Points, in no order, along strands that fork, close into loops and pass close to each other.
Points whose rows are less than 102 apart are linked; no others are. Some points are linked to none.
mise: [  1  -1 -17 -10   9  -8  21 -20 -33  -7 -21  -5  -1  13   5  -7  46 -54
  23 -17 -13   9 -11   6  41 -29   4   7  12  18  33   9  -6 -66  -6  40
 -26 -34 -12   6   4]
lumif: [ 30 -43  -5 -13  36  21  42 -14 -44   3  21   9  26  19  11   8 -41  -5
 -22  -3 -10  16 -21   8  43  16  -3 -18   4  16 -49  18  54  30  15 -25
  -2 -12  -1  -4  32]
sim: [ -6 -50 -14  14 -16 -23 -14 -39  16  19  11 -14  -2 -29   5   3 -43 -28
 -24  41  -3 -12  32  -8  -9   7 -46  21  13  12 -26 -22 -47  -1  16   1
  54  61  24 -18  27]
Zir: [ -6   5   2  16 -15 -15 -50 -23  40 -14  -2  27  30  -8   0  -1 -16   5
  17  13   8 -36  33  33 -23 -16  -8 -23 -18 -34 -24  17 -27  13  26  -2
   6  11  42  10 -11]
loni: [ 23 -10  -6   1  37  34  41   9 -65  -4  20  16  12  30   7  -3 -43   4
 -17 -23 -13  21 -46  31  29  11  19 -31 -12  15 -36  15  61  40  10 -24
 -18  -2 -14   4  23]
bemo: [  1 -23 -12 -10  -6  27  44 -30   9  -6  -4  -6   1  19  15  -3 -10 -18
  17  -1 -34  -4  -6  18  44 -14 -28  22  38   4  -6 -11  -9 -37  17  44
   2 -21  10   5   7]
Dafup: [-24  15  30  18   5  21   5  48  56 -10   9  -3 -13   9  -7 -29 -32  80
  23  -6  -9 -41  14  -7 -21  23   9  -8   1 -37 -15   5  16  35 -12   5
 -10 -46   0   3   5]
bevi: [-14 -29  22  33  -8 -30  -2   8  -9  42 -14  -9 -34 -31  -8 -21 -10   7
 -34 -12  12  13  51 -40 -40  10  10   8   0  39 -25 -23 -13   8 -12 -28
  18  27 -29 -34  47]
Tonu: [ 42  12 -10 -32  29  10  12  20 -40 -20  16  -5  22  12   1  31  23 -28
 -10  -6   1  34 -54  -2  19  13  16 -29  -6  -2  23  13  32  24 -14 -10
 -14 -10 -18   7 -21]
feb: [ 18  18  -9 -34  -9  13 -21  34   3  -1   0 -16 -14  -6  -2  27  65  11
  -7   4   9   0 -40 -15  -9   4  35  29 -18 -13  65   2  16 -38 -39  10
 -16  -4  -9  25 -33]
razi: [ 25 -31   3  -3   3 -19 -13 -76  17  -4  -4  16  52 -10   0  18   4 -51
  26  46   8 -29  16   4  22 -12 -52  12  21 -18 -21  11 -29   0  47  13
  29  13  45   7 -28]
vodiz: [  5  -1   0  -2  -3 -22 -15 -16  -9  13  11  -5  22 -21  17  18  -7 -38
 -18  29  30  21   4 -17 -11   6 -26 -15  -4  11 -23 -19 -18  42   5 -33
  37  56   2 -24 -14]
vero: [ 12   0  -3  13 -20 -32 -49 -59  27 -17 -14  29  44   2  -6   7  20 -46
  35  37   4 -24  21  28  -4 -16 -41   6   0 -25  -1  17 -32 -14  32  11
  22  17  48  26 -39]
kani: [ -4  26   1   4   8  37  44  25 -29 -15  -8 -22 -11  20 -13 -25 -11 -15
  15 -42 -25  31 -24  22  13   4  15 -15   9   7   2 -21  19   9  -9  12
 -22 -32 -33  -7  12]
zuzo: [-10 -24  16  26  -9 -42   4 -34 -12  26 -16 -11  -9 -34 -15 -19 -26 -23
 -24   0  17  16  52 -31 -25   3 -21  -3  16  34 -41 -24 -23   7   4 -29
  21  25 -19 -43  39]
zibo: [ -2 -23 -17 -14   0  34  28   8   0  22   4 -22 -31   4  16  15  13   3
 -14   9 -22 -12 -14  -5  32   2  -3  62  22  10  28 -24   7 -53 -13  31
  11  -4 -14  10  14]
Kitu: [ -1   7 -19 -11 -26   9 -10 -16 -10   7  -4   0   5   1  19  29  26 -36
  -4  18   3  12 -19   7  14 -17 -12  25  -1  10  25 -15 -15 -28  -3   8
  18  28  14   6 -22]
buga: [ 19  -6   1  -9   3  -8   2  32   6  25  20 -31 -19 -38   0  22 -12  18
 -48  21  21  19   0 -34 -35  35   0  10   2  22 -12 -28  -2  31 -18 -40
  23  53 -22 -19  -2]
Rova: [ -9 -19   7   7   3 -47  26 -56  -2  10 -22 -11   7 -16 -15 -10 -11 -44
  -2   7  17  23  42 -30   3   3 -40   9  32  13 -39 -14 -30  -7  15  -8
   8   3 -12 -39  20]
gine: [-31  -7  20  26 -10  20  -9  21  66   5   9  15 -10   5   3 -27 -34  75
  23  -2 -10 -56  36  13 -15   8   6   3  -2 -33 -21   6  -6  13   5  19
   4 -27  15   5  20]
vune: [ 14 -25   2  -5  13 -31 -26 -44 -35  19   8  14  38 -20  18  22  20 -57
 -12  41  39  10   7 -26   9  -5 -28 -11 -11  11 -19  -1 -20  28  15 -25
  33  42   9 -23  -9]
tib: [ -6 -25 -21 -12   5 -25  29 -25  -6   9 -35  -2 -12   6   2 -20  36 -31
  22  -8  -5  -2  20 -14  28 -17  -7  36  18   9  23   8 -16 -78  -6  37
 -16 -26 -11  12   8]
Livu: [-23  10   4   3 -26  30  14   1  54 -17  -6  10 -11  24  11 -18 -19  31
  39  -2 -39 -34   4  37  23 -14 -23  30  32 -24  13  -7  -8 -28  13  44
   5 -27  28  19 -17]
suso: [-13  21 -18 -21 -34 -27  -1  12  44  13 -18 -32 -13 -10  -6  15  20 -13
   3  14  11  19   8 -12 -13  11 -34  33  18  -3  25 -31 -37 -16 -22  -6
  24  37   1   4 -27]
Magap: [ 28 -38   3 -16   8  -4   1 -22  30  -3   6  11  29  -2   0  17  -7   4
   1  21  -8 -27   8 -12  26  -2 -20  -1  22 -13 -25  14  -5  -3  32   5
   8 -14  28  -4   1]
Nite: [-27 -19   3  34 -32   8 -49 -23  42   7 -12  43  -1   5   1 -38 -13  28
  30   4 -10 -54  47  33 -11 -16  -5  24 -10 -28 -10  17 -28 -35  17  37
   3  -8  34  23  17]
dera: [-13  35   3 -10 -11  17  15   9  40 -27  -1 -13   9  12   1   0 -11   9
  12  -8 -13   2  -8  15   5   7 -12  -6  17 -16  -4 -10  -6  14   8   1
  -1 -16   8   2 -25]
Tobu: [ 17 -30  12 -17  26  -1  38  44  49  -1  17 -19  -2   0 -11   7 -27  47
  -7   1 -10 -19   6 -34   8  34  -5   1  29  -9 -26   7  24  21  -4 -11
   8 -31 -11  -9  19]
gep: [-31   9  -8  23 -40  -2 -39 -16  22   8 -24  26  -6  11   1 -18  16   8
  25  -4 -13 -20  22  27  -9 -29   1  24 -13 -16  20   9 -24 -46   1  28
  -1   7  24  24  -8]
pom: [ 42  21 -10 -43  15  10   1  57   1   4  30 -26   4 -17   0  45  18  27
 -31  23  26  15 -45 -27 -17  34  14   4  -3   0  17  -9  23  33 -29 -40
   5  22 -19   5 -37]
Tuzul: [-30 -28  12  35  -8  12 -28  -4  45  23  -4  26 -13   4   6 -37 -22  48
  19   1  -5 -53  47   4 -14  -7  11  15 -17 -26 -19   9 -22 -17   6  27
   5 -13   8   7  36]
vituv: [-12  38  10 -13  -1 -33  23   7  35 -19 -26 -26   6  -5 -29 -17   5 -13
  13 -21  12  35  21 -13 -22  18  -8 -17  21 -15  -9 -10 -14  17 -15 -19
 -13 -24 -22 -18 -14]
Rogul: [  8   4  12  13 -21   4 -45 -10  57 -36  16  34  30   2   3   8 -25  14
  22  14 -19 -49   5  40  -9 -14 -18 -20 -10 -31 -14  13  -5  10  32   3
  17  -4  62  19 -34]
zoso: [  7 -24   6   0   5   6  27  -3 -21  20   9 -14  -8 -10   4  -1 -31   6
 -35   1   1  20   6 -15  -5  25  -9   2  14  22 -42 -21  11  24   4 -27
  14  19 -21 -29  28]
Fiki: [ 22  28 -10 -24 -19  10 -57  26  13 -12  22   9  10 -12  -1  42  52  14
 -12  28   9  -9 -37  -8 -27  -1  17  -7 -34 -17  42   8  14   2 -14 -14
  -4  23  19  29 -59]
kibek: [-45  34 -10  30 -47 -32 -37  -2  51   4 -34  -4 -12  -1  -9 -33 -25   8
  29  -5  13 -11  55  43 -25   3 -29  12  -3 -13   3 -11 -56   1  -3  -1
  21  32  24   0  -8]
duso: [-33  49   0  15 -27 -11  -7 -30  15 -37 -21  10  12  24  -8 -13   7 -21
  32 -17 -11  15   8  25  -4 -22  -7 -18  13 -26  13   4 -27 -13  13  16
 -16 -17  12  10 -23]
Lomob: [ 32  -1 -13 -17  33 -12  35  21 -36 -17  -7 -16  20  18 -31 -13  20 -45
   8 -36 -13  31 -26  -4  29  11  11 -39  -3  10   9  28  31   1 -21   2
 -38 -47 -33  -7  12]
sol: [-27  26   2   2 -18 -11  29 -34  26 -29 -30  -7   7  22  -7 -30 -12 -30
  42 -25 -16  15  15  25  14 -16 -25  -1  37 -20  -4  -6 -27 -22  15  29
 -17 -31   0   0  -8]
sise: [ 40 -47 -16 -41  19 -12  24  -8  18   6   1 -14  17 -13  -5  22  35 -20
  -8  28  -2  -8   1 -41  34   7 -13  19  28   4   8  12  -2 -42   8  12
   8 -26   4   5   0]
Boge: [-35  33  -4  10 -28 -16 -16  12  56  -7 -12 -14  -8 -12  -7 -15 -27  22
   8  -1  10  -5  39  19 -23  13 -25   3   2 -14 -12 -15 -42  19   1  -7
  21  31  20  -9 -12]
Vota: [ 12 -35  -7 -22  12  47  53   7 -15  17  16 -26 -22   2  18  19 -11  -5
 -33  10 -28   1 -27  -4  42  15 -10  47  29  17   4 -23  19 -24  -4  16
  18  -2 -12  -5  18]
sini: [  5  37  -6 -16 -29  15 -61  34   2  -6  12   4 -17 -11  -7  23  57  29
  -4  15   7 -14 -40   3 -37  -3  36  17 -41 -13  65   3  12 -22 -31   2
 -12  24  13  31 -49]
lefi: [  0 -24   0  -5  24 -35  -1  -3 -24  15 -19  12  -1  -9 -14 -15  48   5
  -6 -14  21  -2  31 -38   6  -9  34 -11 -14  15  -2  35   5 -26 -17  -1
 -30 -42 -15 -12  38]
Pem: [-13 -41 -14  12 -22 -44 -24 -44  45  20 -10  -9  -5 -27 -13 -10 -32 -26
   4  36   3 -24  55   6 -10   9 -53  40  19   2  -7 -10 -60 -21  13  14
  44  49  29  -6  14]
tefet: [-33 -27   9  29  -4  10   4  -3  25  37  -4   8 -29   0   7 -30 -26  31
  -4  -6  -7 -26  49  -4  -5  -4   2  24   4  -2 -25  -6 -21 -12   5  22
   9  -5  -8  -6  46]
Kod: [-36 -21  -7  23 -28 -32   2 -27   9  36 -33  -7 -35  -7   0 -20   0 -19
   8   3   5   3  46 -12  -6 -12 -24  50  20  15  12 -19 -44 -52  -2  22
  20  27  -7  -5  23]
mutop: [-23 -11   7  18  11 -14  -6 -25 -31   6 -26  26  -6   4  -5 -26  44  -1
  20 -18   1 -13  26 -11  15 -31  37  -3 -14  10  14  35  -2 -50  -7  30
 -32 -47  -7  -1  32]
kemi: [ 35  -7   4 -12  46  28  22  56 -77  21  11  -7 -24  16  -5  -2 -19  33
 -29 -28  12  13 -48  13  -2  30  54  -1 -28  31  -8  18  76  38 -30 -37
 -34   7 -42   7  15]
Vis: [-12  44  12  22 -21  39 -53  17 -42 -12  18  16 -29   7   7  14  27  35
  -4 -15  -8  -5 -42  20 -36 -25  55  -3 -46  -1  56   4  18  -5  -7  12
 -18  15   5  30 -19]
tolog: [-31   4  22  30  -3  -8  15  38  -2  46 -18 -14 -51  -9 -14 -42  17  31
   3 -21  20   5  34 -38 -37  19  27  27 -13   4  15 -17   5   1 -37   3
 -16 -25 -52  -9  32]
gib: [ 27 -53  -4  -9  42 -34  25 -44 -58  16 -13   7  27 -11 -11  -7   6 -35
 -28   8  18   7  20 -38  36   6  -6 -19  -7  38 -43  29  18  -4  16 -18
  -5 -23  -3 -19  40]
doda: [ -1 -14  -2  14   0  26  -3 -40 -18   0  21  26  27   5  32  20 -39 -18
 -12  16   2  -6 -11  24  18 -15 -23 -21  -2   3 -42 -12  -4  33  41  -6
  24  25  28 -10   6]
bal: [-10  12 -13  15 -10 -12  -3 -37 -60  -4 -23  14 -15   5  19   4  53 -58
  24 -13  -5  19 -13  13  37 -49   9   6   0  28  50   9 -12 -63  -6  29
 -17  -6  -2   6   8]
vuza: [  1  20  10  -4   6 -27 -13 -22  11 -21   2  10  44  -5  -9  11   2 -16
   4   7  21  14  12 -10 -17  -1  -4 -44   3 -26 -19  14  -8  41  20 -23
  -6  -6   3  -7 -19]
Rudib: [  9  -2   3  11  15   6 -17  -9 -30   6  19  31  19  -1  26  19 -24  11
 -22   5  26   9 -13   7 -13  -4  16 -43 -24  11 -35   4  15  47  13 -32
   2  25   4  -8  -1]
ler: [  5  32  -8 -24  -1   6  11  20  -4 -12  -7 -21  -9   7  -9  16  47 -18
   2 -11  -5  21 -33  -7  10  -6  17   2   1  -9  43  -6   4 -25 -26   8
 -21 -21 -17   9 -22]
porif: [-27   5  22  32 -10 -24 -11  39   3  43 -16 -14 -50 -25 -10 -25   7  39
 -11 -23  25   6  40 -37 -54   6  28  12 -15  16   2 -15  -8  14 -30 -20
   1  10 -39 -22  30]
dofe: [ 32 -48  -8 -12   7  -9 -13 -52  -1  12  14  15  37 -16  11  20   6 -33
   1  48  13 -29   8 -14  25  -9 -34  10   5   1 -26  12 -14 -11  42   2
  29  17  38   2  -7]
Rabed: [ 10  22  27  -6 -19  -9 -29   4  77 -61  11  15  39  13  -3  17 -24  22
  36  16 -26 -56  -3  41   8 -10 -36 -15  16 -24   5  13   9  13  32   6
  23 -23  61  10 -59]
ropo: [ 19 -10 -12 -13  -5  33 -27  12  -6  16  25  17   1  -9  23  33  14  19
 -23  22   3 -17 -29   2   0  -3  17  11 -19   0  10  -3  14  -3  -1  -7
   5  20  13  13 -10]
tisa: [ -9 -47 -18 -11  -1   0  32 -10  12  29 -10 -15 -28  -1   8  -7  23  -5
  -8  10 -19 -18  13 -28  25   1 -10  60  22  12  30  -8 -11 -76  -9  42
   8  -8 -12  18  21]
tubag: [  1 -22  -5 -10 -28  35   9 -26  38  -3  -2  16  -6  20  20  -3  -3  -3
  31  12 -37 -33  -8  36  40 -21 -30  46  30  -9   5  -7  -7 -56  26  47
  12  -9  31  21 -16]
susa: [ 33  -8   0  -5  55  21  23  33 -80   5  23  13   1  31   3  -3 -39  19
 -33 -28   3  30 -56  31   5  11  47 -26 -33  32 -23  28  82  55 -11 -46
 -32  14 -25  14  13]
rig: [ -5  15   6  12  -5   5  12  45   0  25   6 -24 -31 -21  -1  -4 -27  32
 -34  -7  12  16  10 -18 -47  27   8  12  -5  27 -20 -40   3  39 -15 -43
  16  42 -37 -29   9]
Vaze: [ 25   7  -7  -8  32  20  42  32 -36 -15  -4 -31  -1  24 -27 -22  -6 -25
   6 -37 -25  32 -34  19  24  19   8 -22  -1   5  -2   5  41  14 -25  -4
 -32 -33 -40  -6  15]
zop: [ -8  10   0  23  -2  39 -16 -24 -49  -3  25  32  15  10  39  19 -33  -2
 -17  -1  -6   4 -28  37   8 -27   7 -28 -18  14 -21  -7  11  30  28  -7
   7  28  17   1   5]
kav: [-18  50  12  16   7  32  26  19 -26 -48   1  -9  -9  32 -25 -24 -18  -3
  20 -50 -37  31 -27  31   2  -6  18 -40  -7 -12  15   3  14  21   5  17
 -38 -36 -20  11   2]
magas: [-38  40  13  18 -27  21  -3  23  71 -26  -2  -1  -7  19   3 -29 -28  53
  43  -4 -29 -34   9  40   5  -4 -10  15  13 -31  13  -9  -7   2  10  32
   9 -31  32  12 -31]
Tud: [-14  60  11  10  18  27  16  45 -19 -48   9 -19 -12  26 -32 -18  -2  16
  24 -45 -37  27 -37  13 -19   8  31 -36 -23 -26  51  10  16  13 -14  24
 -46 -44 -23  15 -14]
butov: [ 16 -28  14 -24  11   1  24  19  53 -14   3  -3  15   7  -9   4 -11  28
  15   1 -15 -26   5 -14  21   7  -8   0  33 -18 -13  16  14   1  11   9
   2 -45  12  -3   4]
sez: [ 14  23   2  -8  12  37 -14  26 -50   4  17  -3 -15   2  12  28  25  20
 -21 -13  11  18 -46  11  -5   2  47  -3 -19  11  31   0  34   7 -24 -10
 -21   9 -18   6 -12]
zukan: [ -6  61   0  -9   7  36   7  50 -23 -40  11 -21 -27  14 -18   2  17  27
  18 -30 -19  16 -54  17 -21   6  41 -10 -16 -20  58  -6  21  11 -19  17
 -34 -29 -18  21 -32]
semo: [-33 -37 -17  20 -28 -35 -18 -35  39  31 -29   0 -22  -4  -9 -30 -23   0
  14  12  -6 -25  57   2  -3  -1 -37  59  21  -2   9  -5 -50 -58  11  35
  27  30  11  17  24]
ritok: [-23  14   7   8  -4   1  27  48  24  33 -16 -28 -50  -3 -10 -24  16  27
  10 -10   4   5  11 -30 -18  20  14  34   3  -8  23 -22  -3  -9 -40   8
  -8 -27 -43   1  12]
gagu: [ 14  10   4  -3  29  22  24  50 -34   7  13  -3 -15   9  -3  -9 -31  49
 -18 -23   7  17 -31   2 -19  26  42 -15 -17   9 -25  -2  50  51 -15 -35
 -22  -3 -30  -4  10]
Varig: [-12   3  23   5  10   7  36  51  62  -9   4 -20  -8   3 -12 -25 -35  61
  10  -8  -7 -17  17 -17 -10  37  -6  -5  22 -20 -25  -6  15  35  -4  -7
   1 -38 -10 -11   9]
sukev: [ 42  15  -2 -42  20   5  10  27 -42   0  19 -15  15  -1   8  34  21 -22
 -22   7  26  43 -53 -18   9  26   8 -10   1   6  18  -7  35  38 -26 -37
   4  22 -28  -2 -32]
Meb: [ 13 -42 -10 -13   9  26  53 -26 -17   4   2 -12  -1   8  16   3 -19 -20
 -10   6 -31   7  -5  -3  51   5 -26  30  29  19 -15 -11   3 -26  16  28
   8 -14  -2 -17  31]
zitub: [-19  38  21  23   2 -25 -22 -21 -36 -32 -11  17   8   9 -16  -4  21 -24
   9 -33   6  29   3  -1 -19 -22  26 -53 -17   0  11  27   0  16   7  -6
 -31 -18  -8   2   2]
fitog: [-14  17 -24 -15 -38  -2   3   1  10  13 -10 -31 -21  -8  13  31  23 -27
   1  18   4  23 -14   3   1  -4 -30  49  15   8  43 -33 -24 -37 -21   2
  25  47   1   2 -25]
tepa: [ -2  14  -3 -15  -1  -4   4  50  26  12  -3 -30 -20 -13 -16   4  16  33
 -14  -3  18  12   0 -31 -27  22  12  14  -3  -6  10 -15   3  15 -27 -15
   0  -1 -21  -6  -8]
nek: [ -6  29   9  10   1  47 -41  31 -62  12  16   8 -41  -6  11  23  32  39
 -16 -11  12 -13 -42  16 -23 -14  68  15 -36  18  55  -2  33 -11 -28   0
 -19  21  -8  15  -6]
duze: [ 39 -25  -2 -24  44  19  26  22 -10 -26  24   8  30  29  -8  11 -15  14
  -5 -10 -25 -10 -44  10  40  12  10 -42   0  -9 -15  41  58  20   5  -3
 -23 -44   5  19  11]
zurut: [ 30 -19   0  -5  23  -4 -48   1 -19 -11  28  44  26   1  13  29  26  22
 -28  12  10 -21 -26 -22 -23  -9  42 -45 -49  -5   3  40  34   7   4 -11
 -28  -5  16  27 -16]
Teg: [  2 -16  -6 -17   8 -43  21 -10 -15  13 -29 -17 -13 -14 -18  -7  44 -33
  -4  -8  20  26  28 -44   9   4   2   9  12  21   5  10 -12 -33 -17  -2
 -14 -24 -23 -19  23]
Gero: [  1  13  -3 -21 -13 -24  19  -7  23   3 -13 -26  13 -14 -17  11   8 -26
  -1   5  12  24  13 -21  -1   8 -25   7  23  -7  -4 -16 -21   5  -5 -15
   9   8  -7 -18  -9]
zuka: [ 15  37  -4 -21   2  -1  -5   3 -13 -23   5  -5  23   6  -1  28  38 -33
   2   1   0  28 -40  -3   8  -9   4 -25  -5 -13  36   0   8   7  -6  -3
  -7  -9  -1  16 -42]
somid: [ 26 -53  -7 -13  35   1  42 -38 -60   8   4   2  24   4  10   4 -17 -40
 -21  10  -9  15  -7 -14  49  11 -15  -8   4  35 -42  17  23   5  23 -11
   3 -11   0 -19  31]
radi: [-24 -23 -15  28 -36 -15 -41 -21  54  13 -27  25 -13   3  -8 -35 -25  11
  34  10  -7 -45  60  47 -11  -4 -31  44   7 -13  -8   6 -49 -42  15  38
  23  24  38  25  13]
Maf: [-25  34  18  22  -3 -20  16 -21 -23 -18 -28   5  -2  12 -19 -31  12 -37
  23 -42   1  34  12   2  -3 -23   3 -34  15   4  -1   4 -10  -4   2   4
 -33 -34 -24 -17  14]
gasez: [ 37  -2  -3 -21  44  -2   3   7 -48 -32  14   5  29  22 -17  11  25 -29
  -5 -10  -9  21 -41  -8  22   3  23 -52 -22   0  19  49  34   8  -8  -2
 -38 -35 -13  16  -5]
lidu: [-20   8   3  20  -7 -37 -21 -40 -48   7 -36  27 -10   0   0 -21  57 -33
  21 -15   8   5  21  -9  11 -53  17   2  -3  22  29  31 -17 -56  -6  16
 -21 -15   3   1  19]
zon: [  4 -15  11   6  13  31 -15   4   5 -15  24  35  17  15  11   7 -16  40
   1   2 -19 -30 -17  17   8 -12  19 -26 -10 -17 -15  21  25   1  26  10
 -12 -31  21  18  12]
zemim: [ 19 -49 -14  -8  -8   1 -13 -34  19  10  28  -3  12 -24  19  26 -25 -28
 -22  51  -1 -25   6  -7  13   7 -47  20   9   8 -19 -14 -22   7  17  -1
  54  50  33  -7   5]
pap: [ 20  14  -5 -24   1  -9 -42  27  34 -12  17   8  22 -10  -1  30  25  31
 -14  23  17 -11 -20 -17 -29   7  16 -19 -21 -22  13  13   9  25 -13 -24
  -5  10  19  13 -43]
seli: [-11  36  28  -3  -9  -8  -9  17  76 -54   4   6  14  20 -14  -7 -29  50
  39  -8 -27 -42   3  25   2  -2 -14 -21  21 -37   2   7   6  20  17   7
  -2 -46  37   3 -40]
lomim: [ 20 -21  -6   6  28  11 -13  22 -33  22  32  27  -3 -13  32  20 -43  41
 -42   2  38  -1 -13   5 -25   8  26 -34 -31  25 -34  -3  30  47   2 -41
   1  43  -6  -8  14]
nam: [ -2  23   8   4   0  34   5  48 -19  18  19 -14 -21 -10   8   6 -28  47
 -25 -13  19  13 -21   7 -30  20  23   1 -13  17 -15 -26  20  45 -16 -37
   4  23 -23 -13   0]
nuvo: [  6 -16  -6  -2  -4 -16  21 -65 -20   4 -17  -1  22  -6   9   2   3 -51
  11  17   9  16  13 -10  22 -11 -35   9  25   9 -22  -7 -24 -10  25  10
  14   8   5 -20   5]
rab: [ -8  14 -15  15 -39  15 -48 -20 -16  10  -7  28   0   6  21   8  29 -19
   6   5  -7  -9  -9  29   4 -36   2  17 -17   6  25   4 -13 -35   1  14
  11  29  27  23 -17]
Fadir: [ 12 -40  -6   0   8  22  19 -50 -48   5  14  19  25   2  29  16 -30 -24
 -25  17  -3  -2  -4   2  37  -8 -21 -11   3  25 -45   0   6  12  35   0
  17  11  19 -18  30]
gizet: [ 21 -36  -1 -10  27 -36  -3 -44 -48  21   0  14  31 -21   9  11  19 -47
 -24  27  34  11  13 -39  19  -1 -10 -14  -4  26 -25  13  -1  12  16 -21
  15   7   2 -21  12]
betif: [  6  -8 -10   4  -3  -6 -25  28  21  24  25 -13 -16 -37  13  16 -30  14
 -37  27  21  -3  10  -1 -37  15  -3  -2 -26  10 -17 -31 -18  41 -12 -39
  39  72   3 -16  -1]
mazo: [-20  28  21   7   4 -13  28  27  43 -22 -16 -17   4   3 -26 -41 -17  37
  20 -29   4   9  30  -9 -29  26   6 -22   8 -23 -25  -5  -8  34  -7 -13
 -22 -42 -22 -14   4]
Zinoz: [-13  70   7   7 -10  32 -27  34 -25 -43  18  -7 -19  13 -17  13  28  21
  12 -17 -24  14 -45   9 -31 -11  40 -13 -34 -23  73   2  10  -2 -14  25
 -37  -4   3  33 -44]
nen: [ 16 -11 -10   3  15   5 -14  32  -4  13  36   2  -2 -25  27  16 -56  32
 -37  19  31  -7  -4   3 -33  15   2 -21 -23  14 -42 -27   7  55   1 -48
  22  65  -3 -23   3]
zesi: [-24  39  10  25 -10   6 -15 -19 -28 -36 -10  22  -3  25  -4  -6  13 -16
  16 -27 -25  16 -13  16   0 -38  27 -26 -11 -12  31  17  -3 -18  13  30
 -27 -22   0  20  -7]
gam: [ -8  14  -4  14 -23 -15 -40 -11  31   3   0   4  15 -17   6  -1 -22 -12
   2  14  17 -13  29  21 -23  -5 -17 -20 -19 -13 -26  -8 -36  34  11 -18
  26  42  29  -8  -8]
dup: [-39  -7   9  30 -18 -14  -3  -4   1  37 -21   5 -37  -8   1 -33   9   8
   3 -16   4  -4  45 -14 -13 -15   9  29  -4  10   6  -6 -17 -32 -16  12
   4   1 -20 -11  35]
fovu: [ 26 -23 -13 -29  33 -26  33  -5 -25  -4 -13 -15  16   0 -22  -1  39 -54
   5 -10   7  25  -3 -24  31   9  -1 -16  13  12  -1  22  12 -20 -13  -1
 -23 -36 -28 -16  18]
Dofa: [ 26   8  -2 -31  13  -3   0  31  19  -6  12 -13  11  -9  -8  21  14  20
 -13   8  15   8 -19 -26  -7  15  12 -14   2 -11   0   5  14  24 -19 -22
  -9  -5  -9   3 -17]
zoka: [ -1  22 -13  -7 -19  -1 -13  11  16   7  17 -24   4 -26  18  23 -17 -16
 -19  33  22  14  -6   3 -17  17 -33   3  -5   5  -1 -38 -26  46  -7 -36
  46  76  10 -18 -37]
zime: [-37  11   9  13 -11 -19  40 -39   2  -9 -39  -7 -17  13 -10 -45  -5 -41
  42 -40  -8  22  26  14  10 -16 -14   0  31   0 -13 -16 -26 -30  12  25
 -18 -26 -20 -14  20]

A fork is a point with three links, a tip a point with one. Leave the first point through the second and follow the links. Name the first fork or tip that comes.
fovu; Teg: kibek
Rabed; seli: Lomob
Dofa; pap: Tonu
buga; rig: somid

A piece is all that can be reached along the links. How many separate loops has the piece of each point below (a circle has one, a figure eight two, a Y none), and how many tips (points with one link)?
gine: loops 3, tips 1
Rogul: loops 1, tips 3
zesi: loops 1, tips 0
nen: loops 2, tips 0

How many points has the smallest loop of links through each point below? Write 0 if it is on no loop.
pap: 10
buga: 15
tefet: 7
gizet: 13
Kitu: 13
sim: 14
zesi: 6
Vaze: 0
